Points on a hilly landscape, in no order, each with its height.
From any point a climber steps to the highest of the 2 points nearest to it. It stops when none of these is higher. Distance is the straight distance between rows; heights are no part of it.
<1119>: [155 139 102 132 157 122  62 117  93 143  83 141 132 151 142  93  82 168
 169  51 140 134 151 145 171 129 123 141  70  92 139 183 158 124 118 190
  87  77  95 144 102 174 140 170  95 163 143 153 118 127 139 180 121]  h=26.9
<970>: [130 115 132 147 160 104  70  79 119 141  82 137 123 150 100 130 101 171
 147  63 129 179 152 165 205 137 152 149  97 121 160 166 139 138 100 180
 122  89 104 134  98 157 118 153  55 202 149 142 134 123 144 160 110]  h=25.4
<826>: [121  92 158 151 120 136 139 145 150 163 107  82 102 152 216 169 154 115
  83 151 174  79 102 102  73 103 153 108 107 101 108 139 162 144 140  97
 121 138 149 156 100  84 168 128 112 113 158 104 159 169 123 128 151]  h=36.5
<1149>: [126 126 168  78  69 139  30 103 146 127  86  88 151 138 126  94  73 104
 137  91 135 148 134 143 151 132 102 108 127 121 117 157 101  82 107 116
 181 158 210 110 155 117 134 128 107 186 149 121 143 136 153 143 109]  h=10.1
<821>: [ 87 113 130  93  90 118 159 139 149 101 162 103  97 183 145 164 131 102
  98 170 107 162 110 122 114 113 114 130 151 140 112 107  87 141 162  66
 162 189 144 116 111 165 138 116 149  85 110 101 132 151 125 100 135]  h=14.0
<346>: [145 150 125 111 123 141  94  91 108  97 160 140 170 108  87  87 111 110
 130 101 145 168 129 154 144 121 145 115 138 114 155 148 117  95 140  97
 144 102 106  90 123 107  85  79 152 158 147 118 156 122 190 115  93]  h=46.3
<467>: [111 120 176 156 157 137 137  63 126 115 132 176 123 134  67 192 122 120
 120 133 106 180 129 120 140 141 150 135 140 155 121 129 124 148 107 147
 152 137 141 154 152 153 122 136 101 138 144 134 129 164 118 124 122]  h=4.3
<522>: [156 101 103 132 136 164  94 117 105 187 131 153 110  57  92 131  85 141
 132 147 156  60 104 110  98 150  91 168 102 107 129 111 108 111  69 161
 114  66 107 141 175 134  84  79 177  53  73 135 101  87 135 141 142]  h=48.3
<227>: [157 159 108 113 153  73 200 118 137 168 154 156  98 123 127 125 114 190
 152 103 110 109 108 102 118 158 126 158 117 132  88 117 165 150 114 200
  91 121  26 105 141 127  85 202 181 185  86 133  72  70 119 169 127]  h=21.9
<451>: [158 107  94 191 122 117 120 144  82  85 153 133 120 134 159 166 151 131
 154  96 109 139 121 153  84 153 128  95 143 121 139 136 121 181 131 114
 164 139 140 124 117 135 128 156  88  57  88 118 106 146  80 141 127]  h=26.7
<1164>: [121 130 104 126 157 148 130 141  96 119 133 106 142 122 128  58 127 158
 167 114 161 139 130 123 143 104 162  80 128 124 148 131 141 119 125 110
 120 156 147 163  88 146 119 156 121 141 142 152 125 137 159 126 143]  h=57.0
<1111>: [157 126 170 122 105 124  89 109 113  86 152 139 122 138  62 157  91 103
 135  93 103 161 125 137 114 153 103 130 121 134 146 142  84  98 110 113
 218 170 200 144 147 134 126 120 132 164  97 104  95 137 122 128  98]  h=6.4
<806>: [126 158  79  70 156 116 186 114 118 177 113 119 171  90 123  67  72 168
 148 142  95 140 149 150 181 120 138 157 113 158  93 113 121  64 106 193
  89 141 158 141 101 209 125 186 148 177 157 131 105  88 147 141 139]  h=38.8
<314>: [ 68 105 146  37 104 127 119 151 187 164 108  91  93 193 167 108 105  92
  96 154 173 122 131 128 123  94 162 120 149 131  82 110 116  86 111 125
 142 195 197 147 157 143 145 100 102  83 104  88 138 150 158 134 124]  h=50.7
<1196>: [ 87  97  92 165 154 107 148 102 146 109 141 107 103 154 126 174 156 128
 153 124  91 201 146 160 125 163 138  83 147 177 160 143 124 170 171 131
 140 155  55 146 140 101 126 131  69 172 137  80 138 164  90  96 124]  h=16.9
<669>: [172 117 191 140 106  91 117  82 112 125 119 152 115 117  74 177 114 159
 141  93 101 176 131 129 144 151 115 159 114 104 117 148  94 103  88 163
 189 109 176 142 140 141 119 139 109 178  83 122  98 111 127 180  90]  h=5.4
<587>: [149 147 150 134  96 127 124 108 161 128 118 181 145  64  83 145 130  67
 118 153  91  88 159 108  29 136 105  84 154  83 138  97  69  79 135 129
 155 155 162 130 114 122 108  85 166 114 149 130 143 142 119  81 107]  h=30.6
<34>: [156 133 168 110 155 157 113 128 120 147  89 130  98 154 143 100  93  90
 118 125 131  89 122 128  61 161 100 134 108 132  87 187 153 123 101 120
 129 187 175 138 144 100 168 141 113 177 140 146 120 137 101 102 126]  h=32.4
<888>: [166 132 152  77 146 172  85 111 113 157  59 123 100 166 197  75  77 114
 123  84 120 111 128 135 112 162  81 133 102  91  89 208 152 106  88 152
 147 157 141 142 155 144 156 158 103 184 120 160  93 137 100 153 122]  h=30.2
<874>: [105 138 158 112  79 132 114 142 157 105 127 145 143 115  85 144 132 102
  91 169 116 151 135  91 149  82 138 145 156  82 154  95  77 107 116 105
 184 130 160 164 103 158 119 100 149 106 127  97 148 145 173 108 134]  h=55.4
<580>: [178 123 130 139 110 148 113 130 131 119 130 155 141 102 141 146 126  64
 123 151 146  65 133 119  36 133 100 118 125 121 116 140  99 107 134  91
 128 149 160 105 126  75 116  90 154  79 152 151 131 149 105  95 133]  h=27.5
<427>: [153  93 147 145 100 178 117 165 117 163 121 131  66 168 162 198 162 117
  85  82 161 129 110 105 104 113 167 156 101 129 130 158 137 184 110 100
 164 179 167 191 137 131 204 156 122  75 128 114 149 159 101 113 119]  h=35.6
<20>: [159 171 102  79 129 140  97 120 118 119 102 134 160  77  88  50  98 105
 162 121 117 139 155 141 132 125 123 137 135  88 163 149 106  83 132 135
 122  62 142 125  97 147  85  92 162 130 123 114 141  88 204  88 128]  h=42.3
<680>: [150  89 111 173 134 168 116 109 110 101 107 139 113 139 150 198 145  98
 126 120 125 117 120 135  37 144 108  95 117 136 119 142 114 149 141  95
 145 141 148 122 141  93 139 119  88  85  98 129 121 194  63 142 159]  h=29.1
<803>: [ 52  95 135  52 133 140 149 165 152 152 124  68  87 192 208  63 104 127
 122 115 191 103 134 111 139  92 157  87 146 132 113 122 153 112 138 115
 125 172 168 170 134 131 156 144 108  97 116 111 146 148 174 150 153]  h=56.6
<896>: [141 148  56 144 135 101 165 159  95 126 161 116 113  92 114  93 187 165
 153 110 153  77 149 142  81 149 120 108 160 120 152 135 122 127 198 111
  77 124  94  57  94 129  75 120 165 143 149 124 144  86 146 134 129]  h=52.9
<19>: [122 143 154 142 172 120 155 141 114 158 165 134 110 150  96 154 158 171
 104 149 137 188 127  84 190 119 153 165 117 178 144 103 161 180 100 153
 122 104  97 136 144  98 155 157 116 156 160 128 104  82 129 121 145]  h=45.9
<491>: [104 158 108 151 164 119 137  77 161 132 147 158 156  96  85 141 152 131
 141  92 142 130 114 138 137 101 154 134 144 146 138 153 149 114 166 152
  57 105  99 126 124 118  72  98 105 149 182 126 172 123 148 110  99]  h=21.3
<299>: [ 95 136 105 134 112  78 169 185 147  85 127 130 175  98 133 126 144 126
 150 190  77 153 158 157 135 111 134  93 142 127 183  34  95 141 153 174
 135  94  98 132  90 117 105 147 127  88 129  81 180 116 130 119 152]  h=22.0
<560>: [ 69 125  93  69 145 122 133 166 124 144 140  74 124 155 181  45 108 136
 158  97 163 110 144 108 145  94 170  81 136 110 159 120 152  99 167 103
 129 188 155 147  88 140 124 163 131 136 140 132 164 146 151 121 145]  h=64.0
<1100>: [119 111 164  94  75 171  78 125 160 103 109 158 162 115 119 157 145  78
  93 127 141  97 136  90 157  70 108 168 142  43 154 130  81 101 124  89
 161  62 137 156 115 143 142 102 155  84 123 115 144 172 152 131 111]  h=65.0
<256>: [119 107 137  80  41  96 121 190 170  99 115 105 130 162 144 151 130 110
 112 190 110 142 113 131 125 138 149  95 155 131 129  84  84 130 136 105
 194 187 159  95 115 149 148 130 152  89 123  92 146 135 158  92 126]  h=13.0
<129>: [136 121 149 127 151 131 144 180 105 136 173 111 100 137 151  79 163 161
 123 120 164 113 129  90 174  87 140 157 152 122 155 119 153 174 129  79
 149 130 163 152 122 157 151 193 173 134 120 128 106  91 142 142 164]  h=58.7
<348>: [133 133 134  87  78 150  97 150 127 113 110 100 159 134 123  67  92 118
 121 111 121 145 109 166 135 164 137  61 122 148 136 140 133 116 142 107
 167 196 166  88 128 126 143 136 135 159 143 131 151 138 156 116 106]  h=11.2
<1205>: [103 129 133 127 131  29 193 111 197 118 156 139 152 155  98 172 133 135
 189 144 103 200 122 119 204 135 105 112 168 190 130 151 151 149 121 162
  90 137  74 126 151  38 138 144  82 117 144 130 128 120  94 113 122]  h=35.9
<655>: [128 159 101 173 127  86 161 103 149 151 169 145 167 113  62 150 165 150
 150 112 135 166 116 106 164  94 180 161 169 131 138 115 147 145 125 160
  78 112 108 158 100  90 105 138  89 131 167 151 130  71 132 105  78]  h=22.4
<283>: [131 133 142  86 145 126 154  95 104 155  86 141 130 133 140  81  71 168
 139 122 100 143 131 147 142 126 118 147 103 125  79 139 145 120  84 186
 110 140 117 128 123 191 126 180 104 197 148 134 101 119 129 152 137]  h=35.7
<567>: [117 123 164  87 110 140 166 123 114 174 106 111 105 109 160  91  85 152
 102 187 102 147 134 114 163 100 123 180 128 142  75  65 110 121  68 152
 130 142 160 151 140 200 161 173 163 179 149 126  92  87 125 146 171]  h=47.4
<891>: [130 173 118 175 123 112 155 105 127 110 126 133 149  98 119 156 146 123
 124 162 104 114 114 149  75 113 108 127 162 129  90 118 129 136 139 156
  66 133 129 129  80 153 101 116 120 124 166 161 133 102 119 141 120]  h=56.1
<940>: [118 118 164 133 158 145 120 139 146 130 109 102  71 157 176 132 144  75
 126 136 126  96 121 131  69 158 113 106 107 163 106 164 143 140 150  82
 145 193 186 153 139  99 175 126 110 133 130 124 121 185  81  97 162]  h=35.5
<43>: [ 56 102 144  57  64 122 115 107 195 139 108 129  98 182 122 142  88 133
 124 129 144 161 135 143 159 105 148 155 142 130  97  93 107  94  90 145
 160 181 192 155 153 226 149 101  89 111  88  94 132 159 137 146 136]  h=44.9
<425>: [152 177 113  91 103 127 110 146 123 123 107 145 160  91 109  77 152 107
 111 152  96 129 139 138 127 103 149 127 137 100 178 106 110  85 129 139
 107  75 145 119  87 162 126  86 168 115 174  93 187  64 190  80 147]  h=39.3
<510>: [148 171 139 147  84 117 138 138 121 121 120 141 153 142  96 142 136 142
  85 178 122 143  93 137 124 115 140 135 152 145 120 113 139 133 128 144
 105 138 121  96 100 145 136 102 143 155 201 160 156  91 132 133 114]  h=51.1
<1098>: [178 162  97 181  95  91 129 143  81 124 149 140 133 108 103 166 183 140
 138 156 134 100 113 153  81 161 107 150 161 132  91 129 139 161 142 163
  85  98 110  65 108 138 112  91 125 107 149 176 144  61 114 138  87]  h=51.0
<704>: [162 101 136 149 130 171 122 174  82 173 137 104 133  85 156 107 161 130
 145 133 178  69 130 121 118 125 168 158 136 108 122 140 133 156  76 109
 115 136 203 177 110 111 166 138 136 132 157 139 106 103 134 132 124]  h=41.6
<893>: [140 104 108 150 169 109 152 105 104 120 137 134  81 137 123 122 111 143
 171 100  98 138 120 159  80 178 101 104 111 152 110 136 153 146 148 134
 119 139  99 111 146 168 115 146 127 135  64 128  68 166 102 150 133]  h=30.5
<659>: [161 121 129 121 130 178 101 124 105 104 106 154 170  94 139  95 107 102
 139 130 137  75 130 147 127 114 107 127 121  98 120 133 138 111 110 117
 112  72 137 127 116 113 125  89 145  99 128 145 138 128 148 158 130]  h=47.7
<903>: [ 85 117 162 161  70  96 100 105 143  71 106 108 197 136 118 139  99 128
 141 120 102 166 162 139 193 102 140 128  81 114 155 100  85  90 147 105
 138  53 123  96 133 146 114 122 110 151 110 122 164 120 175 180 113]  h=29.4
<1114>: [144 170 118 183 127  88 108  89 137 136 116 138 136 140  64 151 119 168
 135  97 123 188 115 150 192 134 167 163 133 126 142 153 160 140 122 186
 105 112  88 143 108 118 115 122  70 181 145 149 136 107 126 128  82]  h=24.0
<724>: [ 83 105 198 114 134 146  83  84 156 112 100 136 114 177 125 194  92 103
 122  84 106 180 142 149 138 144 114 123  97 150 132 166 102 131 136 106
 194 150 161 141 154 161 172 126  98 156 113 141 146 183 107 154 137]  h=6.3
<342>: [ 90 101 157 146 158 156 114 100 102 151 130 153 106 137 114 181 147 158
 104 132 143 183 129  91 197 101 180 180 120 174 137  63 138 152  80 141
 117  89 105 162 157 126 168 138 105 135 182 138 128 138 121 138 129]  h=41.9
<478>: [161 153  70 162 157 129 151 150 106 144 119 113 109 100 176 107 134 145
 133 134 141  37 120 125  86 139  46 127 116 147 101 130 153 121 161 150
  66 118 123  87 106 167 112 123 185 146 143 179 103  66 122 168 166]  h=26.1
<647>: [204 121  98 179 121 170  79 158  71 169 120 131 128 104 138 128 157 115
 119 123 168  53 112 148  89 165 141 140 130 124 115 150 155 168 107 134
  97 111 160 120 128 103 164 117 122 120 130 174 103  85 114 137 110]  h=44.7
<913>: [139  96  70 147 184 165  95 109 102 176 151 135 112 100  98 103 128 183
 151 102 182  72 111 132 131 157 129 152  89  92 131 122 165 140  90 163
  82  71 112 137 142 137  71  99 169  67  90 163  99 113 133 152 138]  h=53.0
<1031>: [100 129 116 103  81 116 131 139 163 114  94 132 184  99 112 110 104 142
 134 169  91 153 152 144 155 110 182  83 130 124 158  41 102 104 139 155
 142 123 134 137 120 155 109 106 115 112 133  87 197 147 160  89 148]  h=24.4
<107>: [103 123 147 124  84 126 130 118 152  89 115 130 220  92 128 117 102 104
 126 150  94 169 166 156 151 116 151  77 115 116 161  64  80  84 162 114
 150  63 102 101 155 127 126  95 136 129 141  92 192 136 164 136 126]  h=26.8
<42>: [117 151 130  82 127 155 123 110 126 106 102 129 183 137 163  64  81  99
 104 134 114  96 122 157 121 125  97  93 121 122  98 153 143  68 141 138
  87 118 159  98 110 140 140 101 147 116 171 133 167 140 155 157 130]  h=52.8
<793>: [102 134  86 173 184 153  97 122 125 189 127 117  94 104  88 106 147 203
 149 107 168  76  83 123 135 193 129 146  53  98 149 147 158 155 148 181
  77 115  33 123 172 119  60  96 176  96  74 156 117 120  86 130 141]  h=58.2
<454>: [103 125 150 113 175 174 127 146 128 131 142 129  66 158 163 101 146 140
 115 113 168  92 124  92 160  78 102 157 115 115 133 160 173 163 140  57
 114 145 129 148 123 148 149 154 148 138 114 121 109 116 129 117 185]  h=52.6
<629>: [145 106 157  63  44 146  91 187 141 134 117  97 157 137 150 107 144 106
 114 145 151 125 113 150 138 126 185  87 143 121 129 104 119 142 144 101
 185 192 171  82 136 115 139 130 160 109 158  91 182 123 178  89 111]  h=12.1
<64>: [ 49 124 138  77 173 126 106 117 148 151 101  87 112 173 178  83  78 133
 134 130 150 121 134 136 135  96 138 136 101 124 115 158 166 111 116 132
  83 131 151 145 112 172 136 139  87 156 165 136 132 157 131 147 149]  h=43.0
<922>: [ 97 134 152 182 167 144 123  59 141 117 102 151 138 127  97 187 154 111
 122 118 100 155 165 126 116 131 147 116 146 152 123 136 121 134 147 140
 130 109  92 122 158  85 111  99  62 137 150 137 145 181 105 110  99]  h=3.2
<405>: [207 131 158 161  81 113  51 107 104 132 107 142 127 125  82 164 129 147
 122  94 126 111 137 126 128 134 113 189 107  89 123 132  89 110  70 147
 159  91 147 148 136 116 137 113 104 170 101 140 100 119  92 182  69]  h=4.7
<742>: [174 134 131 153 119 143 100 122 106 123 103 178 162  77  86 136 112 109
 132 150 104  87 120 131 126 142  85 166 134 104 143  74 107 124 103 153
 138  43 124 142 136 113 100  77 148  74  84 127 120  90 142 143 109]  h=43.4
<1043>: [177 131  64 165 104 117 108 159  73 133 141 109 121 108 147 137 174 132
 130 121 170  39 105 148  71 187 104 134 141 135 126 142 131 186 161 139
 110 115 128  27 147 116 131 106 143 102 132 187 118  71 123 120 113]  h=47.6
<1002>: [153 132 134 103 157 108 145 100 111 110 141 147 117 127 110  84  77 163
 176 108  98 142 133 139 132 148 110 132 131 120 107 134 147 128 111 158
 125 104  97 128 128 173  79 162 132 146  74 142  74 114 135 155 127]  h=33.0
<1187>: [ 79 122 135 115 104 147 133 101 160 110 136 130 145 139 173 158 151  61
 103 132 107 115 137 123  53 108 109  84 134  88  99 143 114 104 148  69
 153 166 130 145 112 136 107 109 122 104 119 110 138 205 108 132 130]  h=38.1
<306>: [140 106 173 107 114 156 134 157  95 165 142 114  75 137 163  88 121 184
 108 152 157 138 129  82 193  81 123 173 121 134 129  86 127 157  69 124
  97 106 128 163 137 166 179 176 169 163 153 122  97  90 137 139 165]  h=52.5
<1123>: [124 135 117 174 153 103 127 145 122 116 155 108  72 159 143 182 216 143
 107 125 143 155 116 127 134  99 150 139 126 135 164 131 139 199 183  78
 164 150  86 147 112 115 135 142  94 128 138 108 142 138 117  77 126]  h=19.9
<92>: [103 134 189  90  80 147  65  97 186 115 123 123 158 123 108 143  75  67
 123 104 120 136 150 112 123 107  96 129 129 116 123 149  60  69 131  81
 207 137 188 119 162 132 126 101 151 174 137 118 146 156 145 138  94]  h=8.9
<87>: [ 77 123  96  83 125 142 153 120 134 108 143 104 174 119 195  41 111  75
 116 125 119 114 139 154  88 125  97  71 131 123 113 128 132  42 173  87
  95 112 140  84 114 130 119  95 155 130 165  96 157 155 115 133 133]  h=48.0
<298>: [145 160 116 124 189  78 200 122 155 155 111 169 104 116 145 150 137 161
 167 109 103 106 138  86 162 172 109 135  91 171 125 138 166 149 149 226
  74 137  23 114 157 145 129 204 138 214  99 147  94  91  84 146 137]  h=20.5
<1124>: [108 138 136 122  81  59 198 151 180 104 156 124 132 164 103 181 115 139
 101 212  86 184  94 130 160 103 105 148 164 159  90 111 110 147 115 150
 123 141 100 134 117 152 141 124 157 110 133 136 123 123 112 130 154]  h=43.5
<701>: [ 93 119 138 145 141 126 122 133 133 141  94  90 109 155 218 106 119 117
 117 158 147  83 105 126  78 130 121 111  95 132  95 149 192 134 134 128
  85 144 154 166  81 136 175 129  91 151 166 132 134 144 107 142 159]  h=39.4
<1232>: [164 129  92 136 162 154 129 117 120 120 105 136 101 121 171  85 103 118
 141 125 129  51 108 132  67 168  46 117 104 140  86 149 139 119 155 124
  77 141 116  78 150 127  98 104 189 125  98 152  82 137 110 145 157]  h=27.8
<694>: [151 167 152 139  79 126  92 100 153 120 100 186 168  83  47 143 143 112
  88 145 123 117 138 126 102 129 129 118 157  80 156 101  81  85 126 146
 148 139 147 134 103 127 106  77 145 152 159 148 163 108 141 106  85]  h=33.7
<603>: [133 155 118 164 149  90 165 122 153  87 144 147 116 153  95 148 152 137
 172 133 104 191 128 129 157 157  97 115 137 167 121 146 145 158 154 154
 112 112  49  95 133  53 145 139  96 138 101 144 104 114  99 120 125]  h=32.7
<748>: [178 156 119 154 127 112 147 129  91 150 168 163  94 120 125 152 115 193
 148 119 125 121 124 114  97 174 117 162  91 106  89 122 175 164 108 182
 105  81  57 109 149 121 100 172 149 115  59 154  54  97  94 168 130]  h=23.4
<133>: [129 140  83 180 150 110 118 126 124 115 148 116 114 127 121 141 204 136
 150 108 133 172 136 159 131 133 167 106 128 117 184 149 159 173 185 127
 127 130  45 156  98  76  97 120  49 138 123 104 134 138 104  88  98]  h=18.5
<501>: [109 148 121 148 144  73 186 191 139 131 191 126 145 124  88 163 143 170
 137 155 134 167 124  97 208 100 153 133 134 179 142  96 143 144 123 150
 125 112  95 143 107  75 139 173 114 113 140 145 136  72 115 142 145]  h=50.5
<561>: [121 147 116 144 187 149 122  97 128 133 128 137 115 100 114 115 180 113
 129 129 158  80 123 138  97 113 136 139 110 111 141 160 155 131 156  83
  81 114 107 124 122 110  90  76 127 140 138 116 151 147 157  88 139]  h=23.2
<24>: [125 158 110 107 149 101 180 143 138 114 155 150 193 107  83 137  99 151
 135 155 131 166 139  93 209  95 148 155 137 150 148  71 137 119  90 181
 103  51  79 150 119  92 138 162 111 114 124 154 122  69 134 127 134]  h=45.3
<1175>: [108 103 187  78 111 156  82  98 151 106 125 146 117 143 107 165  82  81
 119  81 103 161 174 112 127 133  99 150 121 144 143 163  74  93  85 122
 210 159 216 146 180 152 153 137 124 159 112 109 137 166 113 138 106]  h=7.5
<1219>: [103 126 144 113 119  52 184 111 202  95 138 138 180  97  74 139  84 127
 165 137  58 199 147 148 214 131 116 130 161 140 138 133 102  93  94 185
 143  81 123 132 136 123 106 114 135 137 103  91 104 112 154 134 127]  h=36.0
<801>: [122 131 109 120 153 134 141 126 105 106 172 110 152 100 113  90 141 120
 148 118 145 155 130 132 137 125 168  84 161 133 165 121 127 115 155  89
 162 144 118 105 110  93  70 119 148 135 130 105 138 136 172  78 126]  h=50.6
<485>: [147 136  77 133 112 140 123 165  94 122 148 108 128 115 171  81 195 124
 129  95 152  67 116 163  76 142 128  94 143 108 142 170 129 131 176  82
 102 155 108  49 115 120 119 114 167 118 160 124 173 103 148 114 128]  h=49.2
<961>: [141  87 127 131 149 186 156 121 103 119 124 135 100 127 173 133 126  85
 144 106 132 118 131 129  94 151 108  84 107 146 130 166 127 147 137  74
 147 159 162 125 167  93 154 157 136  92  80 112  95 187  77 125 164]  h=31.9
<841>: [ 79 102 165  99 120 119 148 119 162 139 131 103 111 146 188 147 140  88
  83 154 145  77 108  77  53  98 149  95 139  84 108 135 125  84 123  88
 139 171 173 155 106 104 131 119 123 100 165 106 156 191 135 117 118]  h=34.6
<215>: [117 146 115 133 133  92 194 154 160 188 116  88 157  91 127  89  93 156
 122 193  87 141 127 136 181 117 142 190 137 176 104  54 131  90  98 170
  94 176 170 147 117 209 132 156 148 178 152 128 101  78 131 112 155]  h=42.5
<660>: [148 154  82 140 152  91 166 154  94 113 148 113 129  94  75  85 128 167
 149 111 139 115 117 132 110 183 105 121 169 144 140 136 126 108 144 149
  89 126  77  69 124 114  72 116 182 116 114 144 129  86 148 126  93]  h=57.8
<169>: [115 118  98 137 123 105 159 184 114 123 152  97 163 108 168 139 169 148
 128 150 124 123 134 114 117  67 154  99 144 127 142  65 119 146 167 117
 128 112 105 143  82 139  95 158 121  94 159 118 171 117 124 128 155]  h=20.1
<207>: [187 120 119 185 126 126 123 165  71 112 153 146 109 121 122 152 147 165
 143 109 132 118 130 139 108 163 124 141 118 117 121 112 159 169  99 145
 138  87 135 126 148 137 139 156 108  61  58 149  69 101  84 156 125]  h=24.9
<96>: [115 146 158 138  57 107 149 135 195 109 121 139 121 184 103 194 108 132
  74 185 145 163  97 123 137 115 144 127 132 128  97  92 103 145 144 127
 125 159 100  86 109 139 149  99 140 127 145 151 140 138 152 122 143]  h=47.2
<462>: [141 144  92 158 157 132 115 120 112 145 136 112  95 106  51 114 117 187
 151 100 140 126  84 123 129 222 110 131 122 111 135 131 130 147 127 156
 106 135  47  86 176  92  55  91 165 100  72 156 129  99 116 115  99]  h=64.7
<950>: [143  84 152 159 127 150 134 176  92 169 147  90 108 110 185 146 174 133
 114 105 170 104 125 111 114 108 188 139 132 117 125 128 140 187 112  85
 176 156 213 168 122 133 181 184 113 108 158 120 138 128 133 124 129]  h=38.6
<954>: [165 111 125 178 187 197  82 103  73 163 111 164  98 129 140 120 160 149
 116 108 160  92 136 105 116 153 154 156  93 136 130 123 177 165  89 147
 102  80 111 139 186  75 163 130 111 121 103 148  70 134  89 133 130]  h=34.7
<649>: [130 139 114 112 156  52 196 110 171 121 146 152 177  98  80 134  80 133
 190 122 106 163 130 123 196 138  99 137 150 150 133 125 133 110 108 190
 108  68  57 130 144 100  89 140 127 105 108 138  94  96 138 141 106]  h=40.2
<66>: [193 107 137 119 104 182 114 156  73  91 150 171 140 154 122 152 142 122
  87 121 131 119 141 109 168 119 127 165 126 137 144 130 133 149  93  85
 155  80 131 121 175  72 183 139 153  72  69 145  89 132  90 132 134]  h=29.2
<1239>: [148 155  93 110 167 136 150 116 106 116  73 114  94 148 148  84 128 134
 120 141 103  99 123 153  88 188  58 101 118 179  99 155 124 107 178 114
  94 170 102  73 124 133 138 114 176 184 129 153 109 126 115 126 107]  h=26.0
<464>: [ 61 124 140  81  84 112 156 133 189 124 131 124 123 165  83 159 124 126
 104 148  93 192 124 126 172 114 156 151 150 104 141 102  80  99 116 146
 181 173 181 178 110 221 129  95 126 105  82  78 137 153 161  97 127]  h=48.5
<627>: [ 96 126 168 134 115  70 138 123 154  66 143 115 160 132  83 160 104 129
 145 139  96 192 192 153 210 107 132 132 120 124 164 127  90 123 115 136
 179  53 136 150 138 125 132 124 120 136  90  99 136 124 172 165 127]  h=32.3
<1190>: [ 81 107 111 135 120 134 167 128 124 108 157  97  90 155 152 162 168  99
 117 144  92 177 132 142  83 118 110 100 155 162 136 136  91 156 178  56
 145 180  88 111 128 113 112 135 109 142 124  65 143 187 110  92 138]  h=15.3
<389>: [130 120  97 170 160 139 119 154 111 141 154 108 119 132 189 146 196 141
 111 118 160  98 115 117 123  76 145 138 126 112 150 126 146 163 174  70
 136 122 116 162 100 122  97 144 118 104 145 124 135 151 125 117 147]  h=21.2
<879>: [155 108 113 133 103 147 130 195  89 106 173 132 159 158 165 152 169 119
  89 151 126 106 115 117 144 112 141 143 126 123 149 108 114 165 150  70
 179 115 119 109 150  71 147 133 140  43 107 132 122 145 116 100 132]  h=31.2
<915>: [156 107 102 157 144 174 117 108 133 148 124 136  97  89 137 128 171  90
 122 135 159  57 120 122  66 143 106 106  83 126 142 167 106 117 166  62
 106 161 119  95 160  46 103  57 136 118 133 115 131 154 112  77 140]  h=25.3
<1053>: [132 102 124 184 161 167  88 127  81 154 130 142 114 129 132 156 167 149
  90 115 145 133 134  98 130 107 190 137 118 146 132  96 148 173  82 129
 141 107 139 177 139  98 187 124  83 106 145 128 116 159  91 136 104]  h=37.9
<1118>: [ 86 121 131  95 162 141 122  95 160 113 132 116 139 135 164  92 101  61
 138 126 123 128 143 152  83 156 101  95 123 132  92 141 123  77 143  78
 126 147 149  98 132 128 123 103 104 138 114 116 123 188 108 127 117]  h=42.8
<13>: [128 137 119  89 140 139  76 122 112 121  86 117 147 173 193  58  75 129
 158  72 122 112 142 129 158 135  96 105 112  89 108 204 171 101 119 166
 104 130 128 124 109 171 146 156 105 169 103 160 127 139 134 193 131]  h=28.4
<290>: [132 141  93 182 175 123 154 134 126  98 135 109  72 135 119 135 163 154
 171 111 123 141 135 123  99 189  91 113 117 144 142 130 158 173 167 139
 104 127  44  97 155  97 118 150 108 111  80 124  78 124  82 117 144]  h=30.0
<414>: [116 120 171 124 128 153 103 118 107 105 106 143 131 142 127 149  93 116
 118 130 112 148 125 138 126 112 118 126 123 149 113 126 118 146 121 103
 160 130 148 146 127 147 143 129 117 131 135 128 139 172 130 135 130]  h=5.3
<1109>: [149 145 142 105  88 143  91 112 120 157 114 158 166  81  88 104 147 104
  91 136 148 105 139 132 113  96 182 123 142  85 156 110 108  67 100 127
 112 111 171 141 108 135 134  59 166 130 207 125 190 108 171  86 121]  h=36.7
<1046>: [ 75 132 146  95 189 136 122 108 140 138 133 116  85 152 164  93 110  99
 118 137 138 116 107 107 131  85 103 168 134 119  86 158 172 108 114  93
 109 142 167 167 124 165 136 153 114 139 113 116 114 119 124 120 164]  h=47.3
<948>: [186  93 142 126  77 183 107 180 113 145 137 129 130 141 168 199 158  98
  87 125 142  99 122 116 110 108 163 145 135 130 129 141 105 165 138  99
 175 155 157 134 139  76 182 171 138  58 125 143 132 180 109 131 117]  h=33.3
<876>: [ 87 114 131 125 122  60 213 130 194 120 162 108 125 138 106 146 109 119
 118 179 100 179 104 112 187 125 106 123 185 215 144 121 137 145 135 135
  97 139  72 130 147  81 151 147 130 134 159 134 127 119 129 111 144]  h=39.6

Where does a climber stop that starts at each point below?
<169> -> <501>
<491> -> <560>
<893> -> <129>
<655> -> <940>
<879> -> <891>
<66> -> <891>
<290> -> <891>
<92> -> <389>

Call two points neighbours if one is among the 2 nearest of the other. Go from one point of each pair to the other, from neighbour to neighbour, staying as high as possible. Name the lowest point that can't be avoided.
<462> and <560> -> <742>
<129> and <1100> -> <841>
<891> and <389> -> <169>
<501> and <891> -> <954>
<462> and <891> -> <1043>
<560> and <1100> -> <43>
<1100> and <42> -> <659>
